Points, in no order, along strands that fork and pass close to each other.
Points whose rows are less than 70.1 apart are linked; no others are. Some points are linked to none.
(998): [ -4.5 -22.0  27.8  36.3  15.4 -30.8  12.6 -11.9  -9.0  -6.6   6.5  -4.4
  21.0 -33.8 -35.5 -14.4 -44.2 -25.9 -42.1  27.0  -6.0  22.5 -24.2  -5.0]
(126): [-25.5  -9.2   9.8 -17.9  20.4  -5.6  32.7 -17.3  19.6  -5.6  -3.0 -19.7
  27.5  52.2   1.3  30.9 -31.1  -7.4 -11.2  35.4  14.9   5.3   7.7 -20.5]
(1115): [-12.2   1.7  -9.8  -0.1 -16.2  17.7  -6.1  22.4  11.4  -3.3  -3.9  -7.7
   8.5  10.3  32.6   6.2  25.2   0.1 -18.2 -17.8  -3.5  29.9 -12.5  10.0]
(1137): [-17.8  21.5 -37.0  -8.3 -33.2  -6.2 -11.2  12.1 -19.4  16.1  25.8   9.2
  -9.2  26.3  15.8  -6.2  18.9  22.9  22.2  13.3  -3.4   0.6  21.7  20.8]
(794): [-20.3  17.0 -30.4 -10.1 -34.5   2.0 -18.5  14.6   1.3   4.9  -1.9  -3.1
  -4.9  19.2  22.6  -8.6  18.6   7.3   2.2  -6.2 -12.8  15.8   8.7  25.2]
(143): [ -2.4  45.7 -18.1  -6.6 -19.3   2.1  -2.6   1.9  -7.6  11.1   3.8  14.7
 -41.9 -13.4   4.8  21.2   5.8   4.3  -8.0   0.8  -9.3 -25.1   1.1  23.5]
(617): [-13.8 -11.0  11.0   4.9  38.5   2.6   8.1 -29.5  21.6   5.7  -2.6  -9.9
  28.5  31.8 -18.8  10.7  11.2  -4.5 -31.8  10.4   3.8  38.5   7.5 -10.9]
(163): [ 10.9   0.8 -35.9 -32.9  16.1  26.3  34.7  -2.0   0.5  -7.0 -34.8 -11.4
   8.8   2.7   5.9  -2.2  19.2  22.4  30.3  13.9  31.1  11.0  20.9  -5.0]
(748): [ -1.8   5.6 -19.8 -26.7 -25.2  33.7  18.4   8.1  -0.6  -4.3 -17.6 -14.6
  -8.9  14.8  33.0  12.6 -18.3  37.5  37.7   4.4  10.0 -27.4   3.0   7.2]
(882): [ 28.6  -5.4  -0.7  23.8 -37.2   4.2   0.6  13.7 -32.5 -19.3   6.0  13.3
  19.2 -37.4 -14.0 -16.4 -18.6 -25.7 -28.9 -27.9 -20.8  20.9 -16.6   2.8]
(665): [-10.8 -17.9  39.3   3.2  10.2 -30.9  34.7  -7.7 -22.9  -5.4  13.8  -3.5
  32.2 -60.8 -29.9 -17.2 -51.7 -29.9 -39.3   5.4 -18.4   7.8 -21.6 -13.9]
(348): [ -3.4 -12.3  -8.8  20.9  25.1 -34.0   7.9  25.8  13.6   9.1  -9.0 -14.5
  26.4  11.8  -0.2  13.8   6.2 -15.2 -26.8   8.7  18.2   5.9  -5.1  -7.1]
(694): [ -5.2 -18.4 -15.8 -14.6  -7.9  18.3   1.3   6.2  12.3   2.0  10.0  10.4
   2.0   9.4  32.1  11.1  12.2 -11.6 -10.6 -13.2  -2.3   5.6 -32.0  22.3]
(687): [ 17.9  -8.4 -37.5 -16.4  12.4  31.3  24.9  16.3  -0.8   8.5 -19.3   1.4
 -14.3  -4.3  -5.4  -5.4  20.4  19.6  26.1  15.0  21.8  -7.3  -7.9  -5.2]
(809): [ 25.3  21.0 -32.2   3.4 -22.1 -20.3   6.6   2.5 -23.8  14.2  39.9  31.4
 -16.4 -30.4  11.3 -17.4   9.0  22.8 -22.7 -10.0  -8.3   3.2  11.4  31.6]
(851): [-17.8  22.3 -26.3  -2.7   2.6   0.5 -33.5 -10.7 -19.9  -1.4  10.5   7.8
 -33.4  -6.4  15.9   8.4  18.8  20.6  36.9  25.8  11.1 -17.1  10.4  -2.0]
(1140): [ 25.4 -15.2 -18.6 -11.5   6.4  15.5  21.3  16.4   2.7  -1.2  -3.7  25.9
 -26.9 -13.8 -23.4   6.1  14.4   9.3  10.5   6.3  23.9 -10.7  12.2  -2.7]
(918): [-24.9   0.2  12.8 -29.0   4.1  26.1  -2.1  -4.8  -3.2  13.0  -6.2  21.8
  -4.8  12.3  18.0  12.6   1.7 -17.1 -10.7   7.9  14.5 -11.9  19.2 -11.0]
(368): [ 11.5  20.3 -24.6  -4.4 -26.0   4.9  30.4   7.6 -10.1  14.8   7.6  21.6
 -28.8 -25.6 -18.6 -21.7  26.3  50.0   1.8  25.6 -10.0  11.4  -0.3  34.5]
(195): [ 15.5  -6.2 -31.1 -13.2  -2.7   9.7  16.1   5.5  -0.6  -2.9 -13.0  -4.9
   7.0  21.8  -9.7  19.2   0.7 -27.1  51.2   7.4  18.4  -7.6   6.7  16.2]
(437): [ 14.1  16.9 -32.3 -42.0 -10.1  33.1  42.3 -22.3   4.9   2.4 -35.6  -1.7
  22.4   2.5  22.9  15.0  -3.8  14.6  31.3  17.2  30.1   3.0   7.1   0.6]
(633): [ 19.6 -27.4  14.3  15.2  19.8  -2.0  -7.7  -5.9  13.2   0.1 -20.2  -2.8
  -4.2  10.0 -14.8  -6.8 -10.5   7.1  10.7   0.6   1.9 -28.4 -34.2  -9.4]
(141): [ 17.0   5.0  13.4  -1.9 -20.4  -0.7 -17.5 -26.7 -15.0  12.6  11.9  23.6
  -3.5 -31.3  -1.3 -34.1  -9.5  -2.2 -22.3 -27.2 -25.5  -6.1  -6.4   8.1]
(172): [-23.6  -8.5  31.1   9.8   8.9   0.1  -0.2   5.7  16.1   0.0  -3.7 -35.0
  20.9  38.1   2.6  -0.5 -14.9 -36.0  12.0   5.7 -19.1   6.9 -20.6  11.6]
(680): [-17.7   6.0  10.2 -14.8   4.6 -14.2  -2.3   3.7  -5.4  15.6 -11.1  27.3
  -2.3  -9.2   8.2   1.5   8.5 -33.4 -10.8  10.8   7.7 -18.5  16.3  10.5]
(46): [  9.5  16.4  -7.4 -35.9  -8.3  31.7   2.9  -7.7  24.9  12.1  -4.9  -2.8
 -27.7   1.0  12.1  -8.1  13.6  26.5   8.2   4.7 -19.9 -24.8  -8.6   9.3]
(994): [-18.2  -6.2  35.3   9.7 -10.8 -19.1  -6.7   9.3  23.5  -5.3   8.3 -26.6
   1.8  27.3   2.9  -9.7 -33.8 -28.4 -31.3   8.6 -19.6  16.4 -10.0  11.9]
(606): [ 26.6 -19.7  21.2  13.1  -1.5   0.0   8.5  -2.1  -2.5 -22.0  16.9  15.4
  -4.6  16.7  12.4   2.0 -12.9  -3.1 -27.1 -30.9  -8.1   8.4 -12.5   8.4]
(873): [ 22.6  14.9  12.7 -12.7 -23.0   5.9  -5.0  -2.1   3.8 -12.0 -11.2   1.8
 -47.8  -6.3 -11.8 -24.6 -10.0 -12.1 -12.0 -15.6 -20.9  -9.1 -11.3  14.0]
(1104): [  4.4  18.6 -44.3  -4.6  -5.1  15.5   0.5   5.7  12.3  14.6   2.8 -13.0
   5.3  -7.7   6.7  26.2  20.0  20.7  27.3  14.5   8.1  -6.9  16.4  22.2]
(116): [ -9.6 -13.9 -12.7 -26.6   7.1  37.7   6.0 -24.3  11.7 -21.5 -29.9 -33.3
  32.3  29.3   8.6 -10.8 -11.8 -12.4  21.2  16.4   4.8   4.1  11.5  -6.7]
(48): [ 18.9   0.1  29.3   4.8 -24.8 -16.8   2.8 -11.4 -24.5 -19.7  16.2   2.9
  20.2 -41.7 -14.7  -4.1 -34.6 -24.9 -44.4 -27.4 -20.9  19.2 -12.1 -11.7]
(796): [  5.9 -11.0   2.1  18.8  -9.0 -34.3 -41.6  -2.5 -13.9   6.1  17.3   4.3
  -1.4 -23.7  19.9 -26.2 -16.2  -7.3 -17.2 -10.8   5.1   2.5 -23.6 -19.9]
(546): [ -3.4  37.4 -27.8  -7.4 -12.1  32.1   8.8   3.1 -27.8 -14.0  -4.5   3.7
  -7.0  14.5   1.9  37.1  13.8  24.1  37.3  14.0   9.2 -20.0  21.3 -21.5]
(587): [-17.3 -18.5  17.6  12.1  19.0 -25.7 -27.4 -22.4  17.3   0.8  13.1   9.5
   9.9  -7.4 -34.0   4.1 -12.8 -30.8 -31.1  34.5  -4.6  -5.9  -1.3 -16.1]
(935): [  5.4  21.4  13.8  14.2  11.9  -5.1  -4.1  28.5 -10.6  36.1   5.3  13.5
  -8.7 -15.0  18.2  11.0  12.4  -8.2  16.5  -1.9  13.0 -26.5  -5.0  -8.1]
(451): [-29.2  -3.9  19.2 -12.2  21.0  18.7   1.2 -20.5  -5.3 -13.5  -0.4  18.8
   7.6  22.8  -3.9  26.6   2.1 -32.1 -22.7   4.6   3.8   1.1  18.9 -10.8]
(373): [-30.8 -10.9  21.6  10.7  -2.1 -13.3 -31.1  -6.7   0.6   2.5   9.3   0.5
  -8.7 -14.3  -9.0  -5.0  -6.9  19.0  -6.6 -38.0   2.9 -10.9  18.8 -13.8]
(1221): [-11.7   4.2   5.5  -3.8  26.5   4.3  -6.6 -29.7  21.4   1.1 -17.6 -13.8
  34.3  30.1 -14.0  25.8  10.1   8.7 -20.3  17.0  -3.7  -6.1  11.2 -26.9]
(602): [  6.6  -2.1  -6.5  10.2   0.6 -32.0 -20.8 -16.3   0.5 -19.6   4.4   9.1
  -2.2   8.5 -13.7  14.5  -0.6 -14.1  -8.9 -25.4  -6.1 -11.1  19.4  25.2]
(139): [-33.0   3.8  15.3   2.9   4.2  -1.3 -24.3   6.6   4.9   6.8 -10.2 -14.4
  -6.7  -3.9   2.7   7.2   4.8   6.6  18.3 -12.6   5.7 -15.2  16.0 -15.1]
(86): [  6.0  13.1  -7.2 -20.8   7.4   7.1 -19.7 -10.3   5.8   8.5  11.1  12.5
   2.4   1.0  35.1   8.7  40.2  -3.3  35.3  24.5  -9.5   2.1  -9.4   9.5]
(237): [ 16.8  -4.9  31.5  -1.2 -12.5   2.6   3.9  11.1  11.2 -22.3   3.2  -7.6
 -34.2   8.6 -18.4  -5.1 -22.5 -37.7   0.7 -12.6 -10.6   3.1  -9.5   8.2]
(1047): [ -7.8  18.3 -21.9   7.3 -26.5  14.5  30.3   2.7 -16.5   9.4  17.8   8.6
 -15.2 -14.4 -13.0  -8.1  26.7  60.9  16.1  35.3 -26.9 -16.0 -16.6  50.4]
(292): [ -1.2  27.8  -7.7  10.6 -42.3 -18.3 -10.9  26.5 -26.6  13.1  30.3  14.2
 -25.5   0.1  11.4 -21.1   8.5  15.7  29.4  11.5 -15.2   9.4   7.2  23.1]
(158): [ 16.1  10.5  20.2  16.2 -10.4  -2.0   6.9  12.7 -14.9   9.2  -7.8  19.6
  -8.8   5.7  25.0   7.8   7.9  11.5  10.1 -29.3   2.8   7.5 -33.0   5.8]
(73): [ 12.3   8.5 -10.4  19.9 -14.8 -26.2 -50.7  -8.3   1.1   4.7  17.2  12.9
 -13.8 -10.7   6.0  -3.3  11.8   9.4  -5.0   0.5   2.5  15.7  -8.8 -14.5]
(144): [ -1.9  15.5 -20.1 -13.3 -10.8  39.0  12.1  -3.5   1.9  20.0   4.3   5.4
 -13.9 -13.8   6.2 -13.4  22.8  47.0  19.4  21.7 -26.1 -26.8   5.0  33.9]
(842): [ -3.9   5.5  28.9  -0.8  22.2 -19.7  -6.6   1.5   3.7  -3.3  11.1 -22.6
 -19.2 -17.1 -17.6 -24.0  -1.9 -35.0  -9.1 -14.6 -10.1  -1.2 -23.6 -24.7]
(346): [ -6.9  -4.6  14.1 -12.2   2.8  17.1   8.5 -10.2  11.1   9.9 -30.7 -21.4
  26.3  39.7  -0.6  -2.3  -5.6 -20.5  22.1   0.5  -4.6  11.1   2.9  10.1]
(767): [-19.5  -3.6   0.1   7.3   2.5  24.1  -3.1   9.6 -10.1  23.0 -36.2  13.3
   4.0 -23.1  -9.4 -13.6  14.5  -8.0   8.6  -5.9  -0.8  -8.6 -13.7  12.3]
(56): [ -6.9  11.5 -20.6   6.5   5.9 -28.7 -43.6 -10.1 -13.3   7.3  -0.3  10.4
 -18.9  -3.7   3.2  -2.5  18.7  -0.8  16.5  11.5  14.3  -6.5   8.2  -5.0]
(199): [-26.9  13.3   0.8  -0.5  -9.8   7.6 -10.1  21.8  -6.3  26.4  -9.8  -0.2
 -19.8 -28.4  -0.4 -24.9  12.4  13.1  12.4  -5.1  -2.2  -7.7   6.8   0.6]
(493): [ -0.1  20.8 -15.6  -6.7 -11.6  57.0  18.3  -6.0  -7.0   1.4  -0.3  -2.0
 -15.7  -0.4  24.5  32.5  -1.1  34.8  44.6  -0.8   7.7 -12.2  -9.6  19.2]
(122): [  2.2 -19.0  -0.2  -1.1  26.5  11.8  11.4   2.7  13.6 -14.2  -1.9 -33.0
  22.3  41.8   8.3  14.1  -7.6  11.6   3.1  -3.8  11.9  -5.2  -1.3 -24.7]
(785): [-17.2 -18.1   3.5 -13.6  38.7  -5.3  19.1 -10.2  12.1  -6.1  19.3  -0.7
  14.7  19.1 -13.8  -7.4  21.3 -31.6 -25.4   2.8   7.0  36.9   4.9  -9.4]
(1039): [ 16.7  -8.3 -33.6  -6.7  -9.0  32.6   8.5  -3.3  13.9 -14.2 -11.0 -23.9
  37.5  13.1 -10.3  26.9 -11.0 -10.6  51.8  15.9  13.5  -9.6  19.8  -4.1]
(979): [ -4.0  -2.3 -17.3  16.1  15.4   5.6  -9.3  -8.9 -13.8  13.7 -31.6   8.8
   9.4   9.3 -17.9 -25.0  17.6  15.7 -20.8 -17.6   8.5   8.3  14.0  -0.7]
(652): [ 16.7  20.6  -7.4 -22.7   3.0  56.4  -0.1  -4.4   4.8   1.7   3.3 -16.5
   1.8  21.2  26.2  18.3  -6.7   5.9   7.5  17.5   7.3 -18.7  33.0 -33.3]
(1085): [-38.6  35.5 -26.8   5.4 -11.1  17.6 -17.3 -16.2 -29.2  -5.7  17.1   5.2
 -25.7  -8.4   8.3  26.1  23.4  46.1  26.8  12.5  -6.2 -17.7   6.0  14.0]
(727): [ 16.1   6.8  -2.6  17.0  -7.6  -1.0  -4.1   6.1 -25.8   1.9 -13.6  26.2
   3.5  -7.8 -24.0 -29.7  13.3  -5.3 -24.0  -7.8  -9.6   9.2   6.6 -14.3]
(218): [ -7.5   8.2  17.1  -2.0 -20.5 -30.2 -25.0   9.8  -7.8 -18.7   4.9   4.8
 -16.3   3.9  -0.5 -19.2   3.9 -18.2   5.2  -8.3 -10.3  18.1  20.4  -4.7]
(929): [  9.9  37.9 -20.4 -20.3 -12.9  60.8  19.6  -1.2   1.1  -3.3   6.6 -14.0
   2.3   1.6   7.4  40.7  -5.0  24.3  34.1   3.2  15.7  -9.1  22.7 -33.5]
(819): [-29.9 -29.6  30.3  -2.1  22.3   5.1   5.9 -23.3  -1.7 -41.2  -9.1   4.6
  -1.6  22.7 -19.4   5.0 -10.3 -29.0  -8.5  10.7  -1.9  16.2   1.7   1.9]
(763): [ 12.3  10.7 -15.1 -26.0 -18.2   8.3  23.0   6.0   1.2  16.9   4.7  31.2
 -41.6 -10.7 -10.3  -5.0  12.2  30.2   8.0  12.4   4.6 -13.3  22.7  15.8]
(197): [ 16.4  16.8   2.7  -5.5   3.8 -46.4  -9.4 -13.5  -0.8  -6.1  14.1  16.2
 -22.6 -15.8 -11.9  -1.6  10.6   6.8   0.4 -22.2  -7.7 -21.7  29.0  10.6]
(441): [-20.4   6.4 -24.0   6.1  -0.1  -4.2  -1.5  -0.2  -5.2   4.8 -28.1   3.1
   1.1  18.5 -14.1  14.5  13.4  12.0 -16.9 -27.1  21.8  10.3   5.9  -4.7]
(1130): [-17.0 -24.0  20.7  13.0  31.2 -16.3   1.2  -9.8  18.3  -6.6   7.0 -28.4
  -1.0  35.3   7.5  -1.7 -23.4  14.0 -17.7   1.7  13.6   6.6 -16.7 -17.8]
(224): [ -7.1 -13.6 -12.4  -5.3   2.1  10.9   6.2  11.4  -2.3  11.2 -40.0  17.5
  -5.2 -13.3   1.7 -11.5  22.8  19.5  14.7   9.1  23.6   7.3 -20.1  -0.6]
(1015): [  8.9  -1.1  34.9   1.4 -20.1 -15.2 -20.6 -30.0 -13.6   0.2  22.9  30.4
  16.3 -33.4  -8.6  -8.6 -19.8 -15.4 -46.0 -17.2 -18.5  11.7   7.9 -11.9]
(1281): [ -8.1 -18.3  -0.6  26.6  -9.2  -1.5 -28.1  -0.3   0.8 -21.6   7.1  12.7
  13.9  -8.2 -18.9  11.1   0.4 -13.6 -20.2 -13.9  -9.5   0.0  23.1  12.0]
(1276): [ 18.0  -0.1 -18.7   0.6   4.9  17.1  26.6  28.8 -23.0  -9.1 -18.4   4.1
 -12.8  17.6   6.6 -17.9   7.8  -0.4   3.7 -15.3  -2.5 -14.3  12.8  16.0]
(64): [ -4.4 -25.0  29.5  29.0  23.1 -50.3   7.4  -0.7   1.9 -13.3  33.5 -19.6
  21.0  14.8  -5.8 -22.6 -18.5   2.2 -14.9  -3.6 -13.8  32.1 -28.5 -23.5]
(942): [ 20.6 -20.5  21.3  21.1   7.3 -23.5 -25.8 -14.8  24.1  10.2 -12.1  -2.7
   6.7 -10.5  -6.0 -17.5  -4.0  13.3   6.6  -2.9  -4.4  -8.5 -15.3   6.8]
(145): [ 31.8 -16.9  -6.6 -25.1  21.8  10.1  15.7 -13.7  45.0  -0.7  18.1 -23.7
  -0.6  22.0   1.4  20.2   0.1   4.2   0.2  -8.6   0.3 -12.1  -7.1   4.2]
(334): [ 12.7  15.1  15.1 -30.3  19.2  34.3  -6.5 -21.6  20.4   2.4  -9.7 -14.0
   5.5  16.3  22.4  15.6   9.6   4.6   8.0  21.2  -1.0  -6.5  10.1 -24.7]
(65): [ 19.1   3.6  -6.7   2.7 -10.8 -25.2  20.9  30.8 -26.4   7.0   8.5   4.0
   7.8 -31.8  10.6 -29.4  -9.2 -20.0 -46.6 -25.8   6.0  11.2 -10.6 -13.1]
(967): [ 16.6 -16.0  25.8  23.1  14.3 -38.3  -8.0  -6.0 -18.6  -5.7  32.1  -1.5
  15.4 -37.6  18.5 -14.4 -18.1  -6.9 -31.1 -16.7   6.3  20.2 -22.8 -23.0]
(1107): [-13.2  -6.7  21.3  16.6  11.0 -20.5  -5.9  24.8 -15.5  26.7  14.4  13.7
   8.7 -27.2   9.0  -6.9  -5.5 -28.5  -6.1  -6.6  11.3 -18.4   9.1  -2.8]
(397): [ -2.9 -10.5   6.9  22.6   9.0 -45.3  30.3  33.9   6.6  -0.9   4.4 -12.9
  26.5   7.2 -28.4  -1.7 -11.9 -20.0 -33.4  -8.5  -6.3   9.4 -18.2 -14.9]
(1082): [ 16.0   8.2 -25.0   4.9   1.1  17.4 -10.3   9.7  10.3   0.8  -1.9   1.4
   3.3  -8.9  -4.9  12.7  25.2 -12.5   2.6  10.2 -13.2  -7.8  12.7  23.5]
(558): [-27.3 -23.0  31.3  -7.1  21.2 -36.5  24.0  -1.0  23.3 -18.9   0.7  -7.3
  11.7  39.6  -3.8  15.4 -23.1   4.3 -24.1  41.8  -3.8   8.6   8.9  -6.9]
(290): [ 27.8   4.3  -8.9  -4.6  -1.9  11.7   6.0  -5.6  -3.1   4.5  -1.8  13.2
 -24.0  12.6   4.1  20.0   1.2 -19.8  40.7   3.2  11.1  -3.9 -18.4  28.6]
(532): [  0.8   6.5   5.7   6.7   9.0  -3.7 -20.2 -27.9 -18.2  19.1  -4.1  17.0
  -9.5 -33.1  16.4 -42.1  10.2   7.7   3.7 -21.9  -8.4   2.3 -10.7  25.7]
(1003): [-26.4 -19.3  15.2   7.1  14.2   9.5 -14.7 -10.0  24.9  -0.9 -13.1 -17.7
  31.7  24.9 -23.9  23.7 -10.9   2.4  -1.6  28.3  -4.3 -21.3  -2.6 -32.7]
(200): [  3.1  15.7 -29.4  -7.5   0.6  20.3   7.9  -3.8   6.6 -11.9 -18.0 -21.6
  16.5   4.3   8.0  34.1  16.4  25.0  55.7  -0.1  19.3   1.0 -13.5 -19.2]
(1178): [ -5.1   4.2 -11.4  -4.6 -25.3  35.0  -3.9   8.9   5.6 -13.2  17.5   6.6
 -25.8  -8.8   7.1  36.2   9.0  24.4  40.6 -10.9  -1.7  -3.1  -7.0  12.5]
(1029): [  3.1  -1.6 -20.4 -11.7  18.2  11.2   4.2 -33.2  29.6  -6.8 -19.8 -36.2
  40.5  36.2   4.7  27.6  -5.9  17.1  -5.4   2.5  12.2  -6.3   2.8 -27.8]
(1076): [-16.7 -21.3  29.6  28.0  11.6 -33.0  -2.4   5.4 -13.5 -10.9  20.6  -1.4
  19.0   2.1  13.3 -13.9 -21.4 -13.1 -39.4   2.7  -8.4  16.4 -40.3 -27.0]
(861): [ 32.6  18.4   7.0  16.9  -4.5 -20.9  -0.7   8.5 -21.8  18.4  11.6  21.2
 -12.7 -30.2  26.8 -18.2  12.8  13.1   5.0 -16.1  -5.5  13.9 -33.4   2.9]
(573): [  7.6  16.0  22.8   7.9  10.4   0.2   4.3   6.7 -18.1  11.7  -1.4  29.9
 -20.6   5.3  18.2  29.3   6.4 -11.9  10.5 -12.0  20.6  -8.3 -15.5  -8.8]
(161): [  3.0 -12.7 -24.7 -27.7   7.3   6.0   4.8  -4.7  43.3 -10.6   0.4 -26.5
  -7.0  -0.8  -7.8  31.8   2.6  -2.6  14.0  -1.2  12.2 -12.5  -2.5   7.8]
(201): [-24.7 -19.1  21.5   9.9  26.6 -13.3 -24.2 -22.5  33.5  -3.5  19.9 -17.1
  13.7  19.5 -13.9  10.7  -9.4 -15.9  -7.9  40.4 -18.4  -8.3 -16.6 -18.7]
(1058): [-21.6 -33.6  23.9  33.7  40.3 -46.5  19.0  -4.6  11.4 -12.0  15.8 -18.6
   7.2  24.1 -14.1  -7.0 -33.1  13.6 -12.0  21.7  -4.8  24.4 -29.4 -10.3]
(269): [-12.5   2.2 -21.2  15.3   5.6  -8.8 -17.1  17.6   8.4  12.4 -19.9 -28.0
  30.2  34.4   9.1  11.1  -1.7 -13.1  -8.2  11.9  14.2  -0.7  11.8  -1.6]
(579): [-10.8   9.6 -24.9  -8.3   0.2   4.7  10.0   1.9   2.4   4.6 -21.2 -14.0
  -0.2  22.6  -1.3  36.8  -0.5  18.9  25.3 -27.0  36.9  -4.2  -3.4 -14.0]
(989): [ -6.8   0.5   6.7 -37.3   9.7   0.2  26.2  13.3  16.3  -2.0 -12.2 -15.3
  -2.8  13.7   8.4  -6.0  19.1   7.5  20.3 -20.5  -3.9  -7.3  16.4   2.2]
(963): [ -0.7   0.5  11.6 -11.6  12.5  -7.7 -16.8   0.7   7.0   9.9   5.1  -0.9
 -26.2 -33.7  -9.3 -30.3  12.3  -3.3   0.8  -7.1  -6.7 -17.7  -0.9 -15.1]
(1117): [ -9.8 -28.3  25.5  22.6   0.0 -37.2  12.6   2.9  -7.9 -28.1  10.8 -11.4
  17.5  -9.2 -21.1 -29.2 -33.0  -7.5 -40.5 -16.4  -6.1  39.2  15.4   0.4]
(1008): [ 10.7  -8.6  11.6  10.2 -12.2  11.4  -6.2  18.9   5.1  -3.2  -0.4  -5.4
 -17.7  19.4  -4.5  13.6 -20.2 -37.2  23.3  -0.6   9.5  -0.8  -7.8  13.2]
(422): [  4.4 -20.0   5.5  16.8   5.1 -36.2  31.3  42.7  -8.9  -4.4   0.3  -5.9
  19.8 -38.8 -11.2 -14.1 -13.5 -19.4 -36.0 -20.3   3.0   0.2 -16.2  -8.1]
(1103): [ 17.9   1.3  12.6 -16.3 -21.7  19.5   3.5   2.7  20.6   6.5 -24.8   3.3
 -32.0  -0.7   0.0 -19.4  -3.5  22.4   0.6 -10.4 -15.2 -13.5 -20.9  16.0]
(962): [-14.9 -20.8  21.5  -6.4   6.2 -21.4   8.0  -4.9  22.8   0.3  10.2  -0.4
  -0.6   2.5 -25.8   4.7 -12.0 -10.5 -18.4 -20.0  -2.6  -8.6  -9.8   1.4]
(955): [ 51.4  14.5   8.5  13.4 -16.8 -13.5   1.7  -3.8 -27.4   8.9  20.1   3.8
   3.8 -59.9  16.7 -28.6 -14.5  -0.5  -3.2 -26.9 -18.1  17.4 -26.7   9.5]
(1238): [  7.7  10.5 -18.8  30.3   0.8   4.4  -6.8  -2.6 -12.5  23.4 -20.2   8.8
   9.3 -11.3  -2.5 -16.9  21.6  40.0  -2.8 -19.2 -10.3  -3.6   0.3  19.1]
(563): [ 21.7   8.2  -5.7 -31.6 -14.7 -17.5  10.2   8.7   1.2   3.8  10.1  24.9
 -43.3  -6.0  -0.2 -28.2   8.0  10.4 -20.2  -3.9   1.9  -4.1  16.1  -3.4]
(702): [ 10.6 -20.4  22.3  20.3 -17.7 -23.2 -19.6   8.8  -5.6 -30.4  20.1  -7.5
   4.8 -31.7  -5.6 -25.8 -15.2  -1.9 -22.7 -23.0 -11.5  31.3  29.6  -3.2]
(1334): [-22.7 -10.0   2.7   9.6  -5.4   6.5 -26.5 -10.6  -3.2  -8.6 -15.3  16.3
  10.3  15.2 -16.7  14.5   0.5 -20.8 -16.6   7.9   9.5  11.9  32.5   2.1]
(1284): [ -4.7  13.2 -12.6   2.5  -2.0  21.5  -3.5   6.4 -15.2 -11.7  -8.4   1.6
 -18.0  22.1 -10.7  37.6  -5.4  10.5  28.1 -11.4  29.4  -9.3  17.1 -26.6]
(371): [  4.3   2.0  22.7  18.7   6.8  -7.4 -17.5 -16.7   4.5  22.1 -23.9   3.7
   6.4 -16.8  10.1 -17.5   2.5  19.1  -1.3 -16.2  -5.5  -9.6  13.2  30.1]
(1059): [  3.9  -4.7  16.6  -2.7  10.7   8.4 -28.6  -6.7   6.2  16.0   8.6  17.2
   1.8   1.1   9.4  -6.7  21.7 -13.7  18.9  15.0  -4.4   4.6 -18.0 -12.7]
(983): [  9.4   4.5 -17.7  10.9 -20.4   0.3  14.5  33.4 -33.0  -3.1  -4.9  20.2
  -5.8  -2.3 -12.8 -29.8  13.7   5.5   0.4 -16.6 -21.3 -12.8   6.3   8.1]
(735): [ -6.7  -2.9 -32.7 -26.1  -1.8  32.6  -3.5   3.3  14.2   4.3  14.0  -7.2
  10.4   5.7  47.9  19.3  20.1  -1.2  27.5   7.1   1.9   0.0 -18.4   8.3]
(255): [ -0.8  12.2 -12.9 -26.7   9.8  41.7  -6.1 -35.4  15.1   1.7 -29.5 -23.9
  14.5  19.3  -7.9  -1.6   2.8   0.3  24.1  18.3   7.1  -1.1  14.9 -24.0]
(452): [  5.7 -11.1 -12.2 -10.3  -3.2  31.8  16.2  22.2 -11.5   4.9 -27.3  -0.9
  -9.5  23.4  31.7 -13.4 -12.3  12.3  19.7   3.5  16.8 -22.8   6.7  15.4]
(1218): [  9.4 -17.3 -10.8  -7.8  -1.0  18.3   9.9   9.6  43.1  -1.3   6.4 -30.6
  33.9  12.7 -12.1  38.6  -4.8 -10.5  26.3  14.5   8.0  -1.0  10.8  -1.0]
(42): [ -5.7  20.0  22.3   1.6 -35.7 -15.0 -21.1   8.6 -17.0  -8.1  11.9  18.8
 -20.0 -21.2   3.3 -23.5  12.5  10.1  27.0  -5.8 -21.8  15.1  10.8   3.3]
(378): [  5.9  -5.0  18.0  31.8   1.8 -23.3 -17.6  -5.9   1.7  -1.4  -2.9   2.7
  10.2 -28.5 -30.3  -1.2 -27.6 -38.1 -48.6  22.2  -2.7   4.5   3.2  -0.3]
(431): [ 15.2  -8.1  -4.9   9.0  12.7  25.4 -14.7  -5.7  13.0  20.0  10.7   4.5
  14.2  12.9  -2.8  15.5   8.8 -19.3  10.7  18.0   7.3  -4.7   6.9  -1.2]
(586): [ 26.8   3.3   8.4 -17.6  -4.4 -31.0  14.1  21.0  -6.4   0.9   9.9  13.9
 -18.4 -18.1   6.9 -36.0  -1.3 -21.9 -33.6  -6.9  -1.6   2.1  -2.8  -9.9]
(186): [-30.3 -11.7  34.2   6.9   8.8 -43.1  -2.9  17.6  21.1 -14.8  -8.1 -19.7
   9.0  13.1   0.5  -2.9 -21.7 -25.1 -29.1  31.1 -10.4   8.4  12.8   2.7]
(825): [-25.4 -32.2  25.7  16.7  14.6 -11.9  16.3 -16.1 -11.5 -37.7   7.4   3.4
  -7.5  -1.7 -39.5 -10.9 -27.5 -22.7 -36.0  -8.4   0.1  26.9  10.3   0.2]
(580): [ 35.5  -0.7  -4.5  12.7 -25.3 -12.1   8.2   3.4 -42.0 -10.3  21.9  14.0
  13.9 -52.5  -1.1 -25.8 -13.7  -0.7 -11.1 -41.4 -15.9  21.2   5.2  12.8]
(1055): [-15.7  40.0 -49.5  -9.0 -11.2  22.5   8.4  -6.7 -17.0  -2.7   7.6 -14.4
  -8.4  -3.1  11.5  28.1  15.4  46.1  36.5  34.0   8.4 -11.5  13.3   5.8]

Follow the links from the first point to the second, and from the first to the third. Name the last point that the two ways share.
(819); (86); (1178) -> (979)
(665); (1082); (346) -> (1055)
(994); (955); (983) -> (979)
(139); (161); (397) -> (763)
(218); (942); (1003) -> (1055)
(199); (397); (873) -> (763)
(451); (255); (735) -> (546)
(727); (172); (794) -> (546)
(633); (861); (1076) -> (371)
(1103); (437); (139) -> (687)

A fork is a point with three links. Follow the links from the first point to the second and name the forks in between, in order.
(1117); (1085) -> (451) > (371) > (979) > (579) > (546) > (1055)
(851); (558) -> (1055) > (546)
(56); (573) -> (1055) > (546) > (579) > (979) > (371)
(532); (218) -> (371) > (979) > (579) > (546) > (1055)
(979); (1130) -> (579) > (546) > (1055)
(1055); (861) -> (546) > (579) > (979) > (371)
(122); (1137) -> (1055)
(224); (873) -> (687) > (763)

A fork is a point with three links, a tip a point with one. Leave the first point through the second and follow the links. Name the first fork or tip that comes.
(158); (861) -> (371)
(122); (1130) -> (1055)
(368); (1047) -> (145)
(73); (796) -> (1221)
(532); (141) -> (451)
